The views of a scene show one set of named points, each view turned or mirrored, and shifted as a whole, with a little noise and some points left out.

Scene 1
View 1
Vib: [  6   9  -3  -3   1   7  -4   5   5   8  14   3  17  10  -5  15  -1   1
  -3   8 -10   6  -6   2   0  -3   1]
nop: [ 15  11 -19  -4  -2   5  -3   4   5   7  26   3  19  22   4   9  -1  -1
   7  16  -9  -9 -11   0   0   5  12]
zaki: [ 11  10 -21   1  -3  -4 -16 -13  14   0  25  -9  47  24  12   7   9   1
   1  19   1 -19 -31   6 -11  11 -15]
pem: [ 13  13 -11  -5  -1  12   4   4   1  16  18   8   6  17  -6  15  -5  -6
   6  15 -16   4   2   0   1  -2  14]
Fid: [  1   9  18  -6   7  20   7  17  -3  20  -2  12 -10  -6 -24  25  -9   0
 -10  -2 -22  33  20   0   6 -18   7]
tamup: [  8  11   8  -7   4  21  12  20  -5  22   5  17 -17   2 -20  23 -13  -4
   0   5 -25  27  24  -2   9 -14  23]
muva: [ -2   5   4   2   6   0 -15   7  11  -1  12  -4  30   5  -1  13   5  12
 -14  -2  -3   2 -18   3   1  -2 -14]
Kebi: [ 11   9  -6  -4   2   9   1  17   1   9  21  10   3  13  -4  11  -7   4
   4   6 -14   3   3  -3  10  -2  24]
feb: [ -5   7  14   0   7   8  -9   0   8   9  -2  -3  22  -4 -13  22   4   5
 -18  -1  -8  20  -8   6  -7 -10 -26]
Folel: [  6  11  -9   0   0   4 -11 -12  11   6  11  -6  37  13   0  14   7  -1
  -6  13  -4  -1 -20   7 -12   1 -22]
rodo: [  9  13   8 -10   3  26  18  18  -9  29   3  20 -26   2 -25  25 -16  -9
   3   7 -29  33  32  -3   8 -16  28]
bove: [  1  12  15  -4   4  20   4  -2   1  23 -10   5   4  -5 -25  28  -3  -8
 -14   6 -19  35  12   6  -8 -16 -16]
tem: [  6   7   5  -4   5  10   0  22   1   9  14  10   0   6  -8  15  -7   6
  -2   0 -14  10   5  -3  11  -6  19]
dusan: [ -7   4  23   0  10   9  -6  18   5   6  -1   3   7  -9 -15  20  -1  12
 -19 -12 -10  25   3   0   7 -15  -7]
Toru: [  5  10   0  -2   2   8  -4   3   6  10   9   1  17   9  -6  17   0   1
  -6   7 -10   8  -6   3  -2  -4  -5]
Zuz: [  9  11  -7  -2   0   9  -3  -3   5  12  12   1  21  13  -5  16   0  -3
  -2  13 -11   5  -7   4  -6  -2  -5]
vude: [  9  10  -9  -2   1   4  -7   3   7   6  18   1  22  15   0  12   1   2
   0   9  -8  -2 -10   2  -1   2   1]
zolo: [ 19  11 -20  -6  -1   5   3  19   0   8  35  12   2  25   5   5  -9   3
  16  13 -13 -12   0  -6  14   6  40]
Lavu: [ -2   0  -2   6   7 -13 -27  16  17 -18  28  -9  43  11  16   2  10  28
 -13  -9   9 -21 -37   0  11   7  -6]
View 2
Kebi: [ -6  -4   7   1  10   4   5  -9   6 -13  13   6   7   4  -3   3  -2   1
  -2  -2  -3  10  11 -10  -1   9  11]
Lavu: [  1  16   4 -16  12 -56   2   8 -21 -38  10  15  -5  -1   1 -26  -8  -5
  -1 -23   0 -29   1  -3   9 -37  -6]
muva: [  6  14  -3 -13  -1 -25  -7  -1 -16 -15  -2  19   2   3   6 -21   2   0
  -1 -11 -10  -7  -3  -7  12 -17  -7]
tamup: [ -2  -6   5   7   4  28  -6 -17   7   7  11   9  14   0  -5   6   7   6
  -6  15 -10  31   8  -6   3  26  15]
dusan: [  7  10  -2  -2  -2  -6 -21  -7 -17   4   5  22   9  -7  -2 -18  13   5
 -10  13 -15  17  -5   6  18  -3   3]
Vib: [  2   5  -2  -9   1  -6   1  -5  -2 -11  -1  12   4   8   6  -7   0   1
   1  -9  -9   2   4 -16   5  -1  -2]
bove: [ 11   8 -11  -7 -15  19 -19 -12  -6  16 -14  22  12   6   9 -10  15   7
  -3   9 -22  27  -6 -12  15  11  -4]
Toru: [  4   7  -3 -11  -3  -5  -3  -5  -3  -8  -3  15   5   9   7 -10   2   1
   1  -8 -10   3   1 -15   7  -2  -3]
vude: [  1   5  -1 -12   2 -12   6  -3  -1 -18  -1  10   2  11   8  -7  -4  -1
   3 -16  -6  -6   5 -19   3  -6  -3]
pem: [ -2  -3   0  -6   4   8   9  -9   9 -12   2   6   6  12   5   4  -2   0
   4  -9  -6   6  10 -22  -2  10   3]
Zuz: [  3   4  -5 -12  -3   0   2  -6   2  -8  -7  12   4  13  10  -5   0   1
   4 -12 -11   3   4 -23   4   1  -5]
tem: [ -5  -2   7   1  12  -1   1  -8   0 -13  16   8   7  -1  -5  -1   0   2
  -5   2  -3  10   9  -4   2   5  12]
zaki: [  3  11  -7 -25  -2 -32  15   3  -3 -31 -12  11  -6  22  17 -13 -12  -5
  13 -37  -5 -27   3 -32   2 -22 -17]
rodo: [ -4 -10   5  10   3  40  -6 -20  13  12  11   8  16   2  -5  12  10   7
  -7  20 -10  39   9  -7   1  34  18]
feb: [ 12  16 -10 -13 -12  -9 -18  -5 -15   2 -11  24   6   4   9 -21  10   4
  -2  -1 -18   8  -8  -8  18  -9  -9]
zolo: [-13 -10  13   0  21  -2  22  -7  15 -28  21  -4   3   8  -6  11 -13  -2
   2 -14   6  -3  19 -18 -12   8  15]
Folel: [  8  13 -10 -22  -9 -17   2  -1  -6 -15 -15  16   0  17  16 -15  -2  -1
   8 -23 -13 -10  -1 -26   8 -13 -16]
View 3
vude: [  0  17  -2  -9   3   5  -6   2  -3  17  -3 -13   5  -1  -3  -2  -4   1
   9   6   1   6   3   0  -6 -20  -2]
nop: [ -8  16   2  -9   1   5  -6   5 -18  21  -2  -7   5  -2  -8  -3 -14   0
   7   8   0   6   5   1  -9 -21  -6]
Fid: [ -1  12 -25 -15   1   8   3   5   4   1  -9 -18 -16  23  23  10   8   8
   5   1  22  -5  14   3  -5  38  17]
pem: [-13  12  -8  -8  -1   7  -4   9 -17  16  -7  -7  -6   4  -1  -5 -11   0
   5   5   9   0  12   1 -10  -1   1]
muva: [ 17  22  -3 -13   8   3  -6  -6  20  12  -1 -24  12   3   4   5   8   5
  14   6  -1  10  -3   0   1 -24   4]
Vib: [  1  15  -8 -12   3   5  -3   2  -1  13  -4 -15   1   6   4   3   0   4
   9   5   6   4   5   1  -5  -5   3]
Toru: [  3  16 -10  -9   4   7  -4   1   7  12  -5 -17   0   4   3  -3   2   3
  10   4   7   4   6   0  -3 -10   4]
Zuz: [ -1  13 -11  -6   3   8  -6   4   4  14  -7 -15  -2  -1  -2 -11  -1   0
  10   4   8   3   7  -2  -3 -16   2]
Kebi: [-10  15  -4 -16   0   5  -1   5 -20  15  -2  -7  -2  10   5  12 -11   5
   3   8   7   3   8   3 -12  11   2]
dusan: [ 16  18 -16 -18   6   5   0  -5  22   1  -4 -26  -1  18  22  17  16  11
  10   2  12   4   2   2   1  15  15]
Lavu: [ 25  30  20 -21  11  -3  -8 -16  13  22  10 -22  32  -2  -4  22   2   8
  15  12 -21  21 -17   3  -2 -49  -7]
rodo: [-19   7 -27 -14  -4   9   5  13 -20   4 -11  -7 -26  23  21   8  -5   5
  -1   2  29 -10  21   3 -13  53  15]
zaki: [  5  19   7  -3   7   5 -13  -1   5  24  -1 -14  17 -16 -20 -17  -7  -5
  14   7 -10  12  -2  -2  -3 -60 -11]
tamup: [-13  10 -22 -14  -3   9   3   9 -15   5  -9  -9 -18  21  19  10  -3   7
   1   3  23  -6  16   3 -11  42  13]
bove: [  4  10 -33  -5   3  11  -2   5  23   0 -14 -23 -18  12  17 -10  14   2
  10  -2  25  -6  15  -2   2  18  18]
View 4
Folel: [-11   8 -13 -16  -9   5  10  -7  -4  -4   2 -12  -6   6   7   6   9 -10
 -19 -11   1  19   7  20 -11 -27  21]
pem: [-22  -6  -4 -19  -9   4  -6   0   5   6  -9   6   0   7  -2  -6   6  -5
  11   5   3  15   1   6  11 -10   6]
vude: [-16  -1 -10 -19  -3   2   3  -2   5   1  -4  -2   0   7   4   3   7  -2
   2  -6   1  19   4  12  -3 -19  11]
dusan: [  5   1 -27 -29   7   9  17   2  15   3  20  17   1  -7 -13  21   3  -3
   9 -16 -21 -14   5   2   0  -6  -1]
zolo: [-35 -17   5 -21  -2  -5 -14   7  14  10 -23   8   8  14   5  -9   5   9
  32   9   9  28   0   2  13 -11  -3]
Lavu: [ -9   0 -15 -25  21 -14  19   3  17  -8  -3 -15   8  13  22  25   7  20
   4 -31   0  40   9  20 -36 -40   8]
feb: [  4  10 -27 -23  -3  11  18  -4   4  -2  19   4  -4  -5  -8  16   6 -12
 -12 -17 -15  -6   7  12  -7 -16  12]
Vib: [-13  -1 -11 -20  -5   4   4  -1   6   3   0   4  -1   4  -2   5   7  -5
   3  -4  -3  10   4   8   2 -14   9]
tem: [-13  -9 -12 -26   1   3   0   4  16   6   0  17   5   1  -8   5   4   2
  24  -2  -7   3   2  -2  10  -4  -4]
rodo: [-15 -13 -12 -24 -14  17 -10   4  11  16   4  37   0  -8 -29  -7   3 -14
  28  17 -14 -24  -2 -13  40  18  -9]
nop: [-25  -5  -2 -17  -6  -1  -4  -1   5   3 -13  -3   0  11   7  -4   7  -1
   7   0   7  27   3  11   2 -19  10]
Fid: [ -3  -5 -21 -27  -5  15   4   2  13  10  15  28   0  -9 -24   6   4 -11
  17   1 -19 -24   1  -6  23   8  -4]
bove: [  2   7 -26 -22 -15  20   9  -5   1   6  20  17  -7 -10 -22   6   6 -22
  -8  -3 -17 -23   3   2  16   0   9]
Toru: [-10   1 -15 -20  -5   6   7  -2   4   2   4   3  -2   2  -3   6   6  -7
  -1  -6  -6   7   5   9   1 -15  10]
Zuz: [-14   3 -11 -18 -10   6   4  -4   0   2   0   0  -3   3  -1   0   8  -9
  -5  -3  -1  11   4  12   3 -16  14]

Which points are out of place in each view (at most two, in the order of its rows)? Write none if all are in place.
view 1 | Kebi
view 2 | Zuz, tem
view 3 | Vib
view 4 | pem

Scene 2
View 1
Sugod: [ -4  16  21  -5   7 -17   7  13 -15 -11  -2  -4   0  -3  -9 -12 -10 -12
   3   3   1 -20  -5   8  -3   7 -15]
Nidim: [ -7  11  -5   3  -6   7 -18  16  -2  18  14   2  19 -19 -12  -5  -8 -11
   1   1  14  -9   9  -3  12 -11  11]
bubek: [ -5  11  -5   0  -4   5  -6  12  -4  19  10  -5  15 -11  -5  -7   2 -10
   1   5  11  -1   9  -9  11 -15   6]
sed: [-12  16 -12   0  -9  10  -5  17  -9  26  13 -15  18  -7   1 -14   5  -9
   5  -5   2   8   8 -14  14 -27   3]
magof: [  0  13  15  -8   7 -13  16   5 -11  -2  -4 -12  -1   2  -1 -11   5 -11
   1  11   3  -6  -1  -2  -1  -2 -15]
Vive: [-12  21   8  -2  -1  -7  -3  23 -18  -1   5  -8  10  -6  -7 -16 -13 -10
   8 -10  -5 -15  -2   3   3  -4 -11]
kirep: [ -7  15  -7  -1  -5   6  -1  13  -7  21  10 -12  15  -6   0 -11   6 -10
   3   1   5   5   8 -12  11 -21   2]
Vuvin: [  2  10  11  -8   6 -10  19   1  -9   5  -4 -14  -1   4   2 -10  12 -12
   0  15   6   2   2  -8   2  -8 -12]
Gora: [ -3  11  -7  -5  -2   6  15   3  -6  27   4 -22   9   3   9 -12  23 -10
   1  11   5  20   9 -22  11 -30  -2]
dazo: [  2   6   5  -2   2  -1  -1   4  -1  12   5   0   9 -11  -8  -3   2 -12
  -3  15  17  -6   8  -4   6  -6   4]
ped: [  4   7  19  -6  10 -15   9   2  -6  -5  -4   0  -1  -5  -8  -4   0 -13
  -3  18  13 -14   1   3  -2   7  -8]
Mivo: [-16  19 -18   2 -13  15 -13  23 -10  30  18 -14  24 -10  -1 -16   0  -8
   8 -12  -1   7   9 -14  17 -30   7]
fulo: [-11  20   3  -3  -2  -4   2  19 -17   7   5 -14  10  -2  -2 -17  -3  -9
   7  -7  -6  -4   0  -5   6 -13 -10]
mafe: [-14  21  -4   1  -7   4  -9  24 -14  14  12 -11  17  -9  -4 -16  -8  -9
   9 -11  -3  -4   3  -5  11 -17  -2]
View 2
Gora: [ -8  32   5 -12   4   5  -8  -9   9  13  14  26 -24 -35 -24   9  -3   2
   8   2  18 -14  -4   2  -4   1  14]
Nidim: [ -5  12   3   9  -5  -1  -1 -23  -6  -8  11   5   3 -19  -4  -7  12   1
  -2  10   2 -24 -13  -4   6 -13 -16]
Mivo: [-15  29  10   8  10   4 -13 -23  -7   9  15  21 -11 -25   4   8   0  10
 -11   2  17 -17 -16 -10   4  -7 -19]
ped: [  4  -8  -1 -20 -14 -18   8   5   9  -8  10  -5   4  -9 -17 -10   7  -6
   8  13  -7 -15  -1   8  -4  -4  21]
dazo: [  1   7   0  -6 -11  -5   2 -11   3  -8  10   3  -1 -19 -18  -9  10  -4
   8  11   0 -22  -5   4   1  -8   6]
magof: [ -1  -2   4 -23  -4 -18   3  10  10   4  12   4  -4  -8 -10   1  -3  -2
   2   8   0  -7  -2   4  -7   1  23]
mafe: [-11  12   9   1   6  -8  -7 -11  -4   6  14  11  -2 -12   8   4  -1   7
 -11   4   8 -12 -14  -8   2  -6 -10]
Vive: [ -8  -5   8  -9   3 -19  -2   1  -2   3  13   2   6  -1  12   2  -2   5
 -12   8   0  -7 -11  -6  -2  -4   1]
bubek: [ -5  17   4   0  -3  -1  -3 -16  -1  -1  12  11  -5 -23 -11  -2   7   2
   2   7   7 -20  -9  -1   2  -8  -4]
Vuvin: [ -1   7   2 -23  -5 -11   1   6  12   5  12   9 -10 -18 -21   1  -2  -3
   9   7   4 -10   0   7  -7   2  27]
fulo: [ -8   5   8 -12   5 -14  -5   1   2   8  12   9  -4  -9   4   6  -6   5
  -8   5   6  -6  -9  -4  -3  -1   6]
View 3
fulo: [-12  10   2   5   5  -1 -14   2  -2  20  -1  -5  -8 -20  -3  -7 -16 -18
  -6   9   1  -9 -23 -16 -11   2  -3]
mafe: [-16  11  13   8  -6   0  -5   7  -2  18   2  -1  -8 -20  -2  -6 -20 -29
  -6  15   4  -7 -26 -10 -15   4  -6]
sed: [ -7  16  20  12  -9  -3   1   3 -12  15  -2  -9  -7 -26   1  -8 -12 -39
  -2   7   7  -8 -29 -10  -7  16 -16]
Gora: [  7  20  13  12   5  -7  -6  -9 -22  14  -9 -20  -4 -32   1 -11   2 -31
   1 -12   5 -11 -28 -18  10  24 -19]
magof: [ -6  12 -11   1  15   2 -21  -8  -7  18   1  -7  -1 -11  -2  -3  -3   1
  -1  -5  -8  -7 -20 -19  -1  -2   3]
Vive: [-19   7  -1   2   3   3 -15   4   4  20   4   3  -6 -12  -3  -4 -19 -11
  -7  15  -3  -6 -22 -13 -17  -7   4]
Sugod: [-15   9 -14  -3  12   6 -21  -3   2  18   8   2   0  -1  -3   1  -8   8
  -2   4 -12  -5 -18 -15  -9 -13  10]
ped: [ -7  17 -10  -1   8   7 -14 -10  -9  10  11  -2   8   3   0   4   4   9
   4  -8 -16  -2 -21 -10   2  -7   5]
Mivo: [-12  15  27  14 -15  -3   4   9  -9  15  -1  -6  -9 -29   0  -9 -18 -47
  -5  15  10  -8 -31  -7 -13  18 -18]
Nidim: [-15  20  20   8 -19   6   7   5 -10   7  14   2   3  -5   2   2  -9 -27
   2  11  -4   0 -29   2 -11   4 -10]
dazo: [ -6  21   7   5  -6   6  -1  -6 -15   6  11  -4   7  -3   2   2   3 -12
   6  -4 -10  -1 -26  -4   1   3  -6]
kirep: [ -5  18  15  10  -5  -1  -1   0 -13  13   0  -9  -4 -21   1  -6  -7 -30
  -1   3   3  -7 -28 -10  -3  13 -13]
bubek: [ -9  19  15   8 -10   2   2   1 -12  10   7  -4   0 -13   2  -1  -7 -26
   1   4  -2  -4 -28  -5  -6   8 -10]
Vuvin: [  1  17  -6   4  14  -1 -17 -12 -14  15  -1 -13   1 -15  -1  -4   4  -3
   2 -12  -7  -8 -22 -19   8   6  -4]
View 4
fulo: [  6  19  -6  11  -9 -12   3   5   4 -12 -12  23  -9 -12   7   8   7 -20
  -3  -3  -6  -1 -11  -8  -3   8 -11]
bubek: [ 15   2   3  11   6  -8   1   5  -1  -6 -14   8  -9   4   8   7   1 -19
 -14  -8   5  -8  -6   2  -7   9   1]
sed: [ 23   3   0  17   9 -15  -1   0   2 -14 -17  20 -16  -4  10  10  -3 -22
  -9  -6   3   0 -13  -4 -13  22   4]
Mivo: [ 24   3  -6  18  13 -11  -2  -7   3 -21 -25  24 -24  -4   8  13  -8 -26
 -14 -11   2   1 -15  -5 -12  27   9]
ped: [ -5  15   9   1 -16  -5   7  20  -2   9   1  -1  11   0   7   0  17 -11
  -4  -1  -1 -14   3   3   3 -15 -18]
kirep: [ 19   4   3  15   5 -14   1   5   1  -9 -13  15 -11  -2  10   8   1 -20
  -8  -5   3  -4 -11  -2 -11  16   1]
dazo: [  9   4   9   7   0  -5   3  12  -3   4  -8  -1   1   7   8   4   7 -15
 -11  -7   5 -13  -1   5  -3  -2  -5]
Gora: [ 32  -2  16  19   6 -27   1  15   2  -2  -1  17  -4  -5  20   6   4 -16
   4   6   7   0 -16  -5 -22  24   2]
mafe: [  9  14 -10  13  -1  -7   1  -3   3 -17 -21  22 -17  -8   4  10   1 -24
 -12 -10  -4  -1 -10  -6  -2  12  -4]
Vuvin: [ 10  12  14   9 -12 -18   5  23   1   6   5  10   7  -7  15   2  15 -12
   7   6   1  -5  -8  -3  -9   1 -14]
Sugod: [-13  27  -4   1 -23  -3   6  14   1  -1  -5  11   4 -10   3   3  18 -15
  -3  -3  -9  -9   0  -3   8 -15 -23]
Nidim: [ 10   3  -3   9   8   2   1  -2  -2  -9 -23   4 -12   8   3   9  -3 -21
 -23 -16   5 -11  -1   5  -1   5   3]
View 5
Sugod: [  2   0  -2  -3 -12  -4 -23  -5 -12 -22   3  -7  20 -14  -9  13  -7   5
  13   6  -1 -10  30  25  -6  12  -8]
Nidim: [  1 -14   2   1  -5   1   2   5  13  -7   6  14  10 -17 -19  13  -4 -13
 -10  -1 -23   1  -2   9   5  -1 -30]
magof: [  0   4   0   0  -6  -4 -17  -4  -3  -3   4   3  16  -1  -5  14 -13   4
  13   7   4  -8  34  25  -3  10  -7]
bubek: [  0  -8   3   2  -1   0   1   3  14   5   6  18   8  -6 -14  14  -9 -10
  -4   1 -15   1   8  13   5   0 -25]
Vive: [  1  -7   1  -9 -13  -5 -19  -8  -3 -17  11   9   7 -25 -13  17 -10   5
  15   2  -8  -7  23  16  -4  -2 -22]
mafe: [  0 -11   4  -7  -8  -4  -7  -5   9  -5  13  21   1 -21 -15  18 -11  -1
   7  -1 -14  -1  13  10   2  -8 -30]
kirep: [ -1  -7   5  -1  -1  -2   0  -1  16  12  11  25   2  -4 -11  17 -14  -5
   2   1 -11   1  15  12   6  -5 -26]
ped: [  1   4  -3   6  -6   0 -15   3  -6 -12  -4  -9  26   1  -8   8  -6  -4
   0   9  -2  -7  24  27  -3  18  -3]
sed: [ -2  -9   6  -4  -1  -3   2  -2  20  14  14  32  -4  -8 -13  19 -15  -5
   3  -1 -14   2  12   8   6 -10 -32]
Vuvin: [ -1   7   2   4   0  -2 -11  -1   3  10   2   9  15  12  -3  13 -15   0
   8   8   5  -5  34  26   0  10  -5]
Gora: [ -3   2   7   4   6  -2   4   0  22  34  10  32   1  16  -4  17 -20  -5
   4   4  -1   2  25  17   7  -3 -19]
dazo: [  0  -3   0   6  -2   1  -3   6   8  -1  -1   5  19   0 -11  10  -6 -11
  -8   5 -12  -1  11  19   3  10 -15]

Which points are out of place in each view (at most two, in the order of its rows)? Write none if all are in place.
view 1 | magof
view 2 | fulo
view 3 | bubek
view 4 | none
view 5 | mafe

Scene 3
View 1
vadag: [ 15  26  -9  11   5  12   2   0  -4 -17  11 -12 -11 -18  17  12  10  15
 -12  -4  -7  -3   0   6 -22  -7  -3]
Raz: [ 10  10   2   1   5  11  -3  18  -1 -11   0   0 -16 -18   8   9   5   9
  -9 -19   6  -4  -5  -1  -3  -1   0]
muzep: [ -4  -9   8   0   3   3   0  15  -3  10 -20  12 -24 -11 -14   3   2  17
 -19  -9  13   4   5  -8   6  -1   6]
kufef: [  2  -8  22 -24  10 -17  -4  22 -23 -12 -13   4 -11   5 -13   3 -10   3
   3 -51  -1 -22 -24 -38   8  -1  24]
sakim: [  6   1  13 -16   9 -10  -3  16 -18 -14  -6   0 -10  -1  -4   5  -5   5
   0 -40  -3 -18 -19 -27   1  -1  18]
sof: [  2   3   2   4   4   4   2   6  -6   1 -10   2 -19 -12  -5   5   4  18
 -17  -5   4   2   4  -5  -5  -4   5]
ras: [  7  21  -6   9   6  -7   8 -20 -20 -11   3 -16  -9  -1   0   7   6  26
 -14   4 -20  -5   2 -11 -29 -11  13]
Sanad: [ -3  -3   8  -2   5 -10   4   0 -16   5 -16   3 -18   0 -17   2   0  21
 -15  -9  -1  -3   1 -19  -5  -5  16]
Fatu: [  6   5  10 -11   8  -6  -2  13 -16 -13  -4  -2 -12  -4  -2   6  -3   8
  -3 -33  -2 -14 -14 -21  -2  -2  14]
Lazuf: [  0   0  13 -15   9 -25   3  -4 -32  -9 -11  -5  -9  13 -17   1  -7  16
  -4 -29 -15 -19 -15 -39 -10  -7  29]
zure: [  5   7   3   0   5   3   0   8  -9  -5  -6   0 -16 -10  -1   6   3  14
 -12 -14   1  -4  -2  -9  -5  -3   7]
Pagik: [ -1   2   4   1   4  -6   4  -1 -14   2 -13   1 -18  -4 -12   4   2  21
 -17  -5  -2  -2   2 -14  -8  -6  12]
nopo: [  7  14  -2   5   5   1   4  -3 -11  -7  -1  -6 -14  -9   1   9   5  19
 -14  -4  -6  -3   1  -7 -16  -6   7]
View 2
Sanad: [ 11  -1  -2 -13  15 -11 -14 -17  15 -17 -11   4   3 -13   5   4  16  21
 -15  13 -15   0  -1 -11   6   2   3]
muzep: [ 10   2   5 -24   9 -12 -14 -13   3  -4 -12  24   2  -8  -1   5  26  23
 -14  27 -11  12   2  -8   1  12   7]
kufef: [ -4  23  11  -7  23  -3  -5 -21  -5   1  -6 -17 -15  -8 -14   0  -1  28
 -21  -6 -39 -14  14   7  29   0  11]
vadag: [-17 -22   1 -19  -4   2  -5  -4  35  -4   7   3   8  21   2  -7   7  -6
   2   6   9  19   2 -16 -11   1  13]
Lazuf: [  5   7  -1   0  25  -7 -10 -21  16 -21  -9 -24  -5 -14   2   0  -1  24
 -18  -9 -30 -17   2  -5  21  -9   4]
sof: [  3  -7   1 -21   6  -8 -12 -11  16  -8  -6  15   4   0   2   1  19  13
  -9  19  -4  13   1 -12  -3   7   7]
Pagik: [  8  -6  -2 -15  12 -10 -13 -14  19 -16  -9   6   4  -8   6   2  16  17
 -12  13  -9   4  -2 -13   2   2   4]
Raz: [-13  -4   9 -23   1  -1  -6  -8  12   6   2  11   0  14  -7  -3  12   6
  -6  13  -4  17   8  -6  -1   8  14]
Fatu: [ -8   6   7 -12  13  -2  -6 -15   9  -2  -2  -9  -6   2  -7  -3   3  16
 -12  -1 -21  -1   9  -2  14   0  11]
View 3
kufef: [-10  18 -19   3  11  -4   2  -5  -5  21  21 -40  -9 -16  -9  -1  -3   6
   3  17   7 -11  -3   3  -3  19 -15]
zure: [  0   6 -14   0  -5   1  -1  -4   9  -7  -6  -2   2  15 -11  -1 -11   3
   2  -1  11   5  -7 -22   8  13 -10]
sof: [  1   1 -10  -3  -6   8  -1  -2  14 -17 -13   2   2  17 -15  -5 -12   2
   1  -4  13   4  -6 -28  10  16  -9]
Lazuf: [-21  29 -24  -9  -5  -6  -6  11   4  13   6 -34  -5 -11 -12   5 -21  14
   8  10  24  -3   9  -5   2  14  -3]
Fatu: [ -5  14 -18   2   1  -7   1  -6   1  10   7 -16  -1   5  -8   3  -9   4
   3   6   8   1  -5 -10   3  13 -11]
nopo: [ -3  11 -18  -4 -12  -4  -4   0  12  -8 -13   6   6  23 -10   4 -19   5
   4  -5  17  12  -3 -25  10   9  -4]
vadag: [  5   9 -19   3 -15 -16  -1  -8   9  -4 -16  24  13  40  -4  12 -18   0
   2 -11  10  24 -10 -28  13   3  -6]
Raz: [  8   0 -12   6  -1  -4   4 -15   5  -4  -4   7   5  24  -8   0  -4  -3
   0  -2   2   9 -15 -23   9  12 -14]
Pagik: [ -6   9 -13  -8  -8   8  -4   6  14 -14 -12  -7  -1   9 -16  -4 -17   6
   4  -1  20   2   1 -25   8  16  -5]
ras: [-12  22 -25  -9 -22 -12 -10  11  14  -6 -20   7   7  25 -10  13 -32  11
   7  -8  28  19   5 -25  13   4   3]
muzep: [  3  -5  -4  -4   2  20   1  -3  15 -22  -9  -6  -3   6 -20 -15  -5   0
   0   0  10  -6  -7 -28   8  23 -13]
Sanad: [ -9  10 -13  -9  -6  11  -4   7  14 -13  -9 -14  -4   1 -18  -6 -16   7
   4   2  21  -3   3 -22   7  19  -5]
sakim: [ -7  17 -19   3   4  -8   2  -7  -2  15  12 -24  -4  -2  -7   3  -7   5
   3  10   8  -2  -5  -4   1  14 -13]
View 4
zure: [ 15  -9  -2  -8   1   0   0  -7   4   0  -6   5  -5  15  -1  14   1  -8
  24   7   0   1   9   2  -4   9 -14]
vadag: [ 29 -12   2  -6   6  -4 -12 -23  -7   1   8  12  -3  13   2  25   6 -12
  26  29   0  16   3  -8 -21  17 -35]
Lazuf: [ -8   6  -1  -5 -11 -13   2  -8  17  24 -16 -21 -16  -3  -6   1 -12 -18
  44   5  -2 -20  24   2  16  -4  -9]
muzep: [ 11 -12 -12  -8  -3   6   6   8   8 -13 -14   8  -5  29   3   8   2  -1
  15 -13   1  -2   6  11  -1  14  -3]
ras: [ 15   0  -9   0 -17 -19 -18 -17  -1   7   3  -9 -19   9   5  15   2 -21
  41  24   0   3  10  -4 -13  21 -39]
Fatu: [  7  -5   7  -9   8   0   7 -12  10  15 -11  -2  -3   2  -8  10  -6 -11
  29   9  -2  -7  16  -1   7  -4  -5]
sof: [ 18 -11  -9  -7  -3   1  -2  -2   3  -9  -6   8  -6  26   4  14   4  -6
  20   1   1   5   5   5  -8  17 -16]
nopo: [ 17  -6  -5  -4  -5  -7  -8 -12   1   1  -1   2 -10  15   3  15   2 -13
  30  15  -1   5   8  -1 -10  16 -26]
Raz: [ 23 -15   4 -12  13   7   2 -13   1  -1  -4  14   3  16  -3  20   2  -4
  17  11   0   7   6  -1  -9   7 -12]
sakim: [  3  -4  10 -11  10   1  10 -12  13  20 -15  -5  -1  -1 -11   9 -10 -11
  30   7  -2 -11  20  -1  12 -10   0]
kufef: [ -7  -2  12 -12   9   3  18  -7  21  24 -23  -9  -2  -5 -14   3 -15 -10
  32  -2  -3 -21  25   2  23 -18  12]
Pagik: [  9  -4 -12  -4 -11  -6  -3  -1   7  -2  -9  -3 -13  19   3   8   1 -11
  29   1   0  -3  10   6  -2  15 -16]

Which points are out of place in each view (at most two, in the order of its rows)? Write none if all are in place.
view 1 | none
view 2 | none
view 3 | none
view 4 | sof
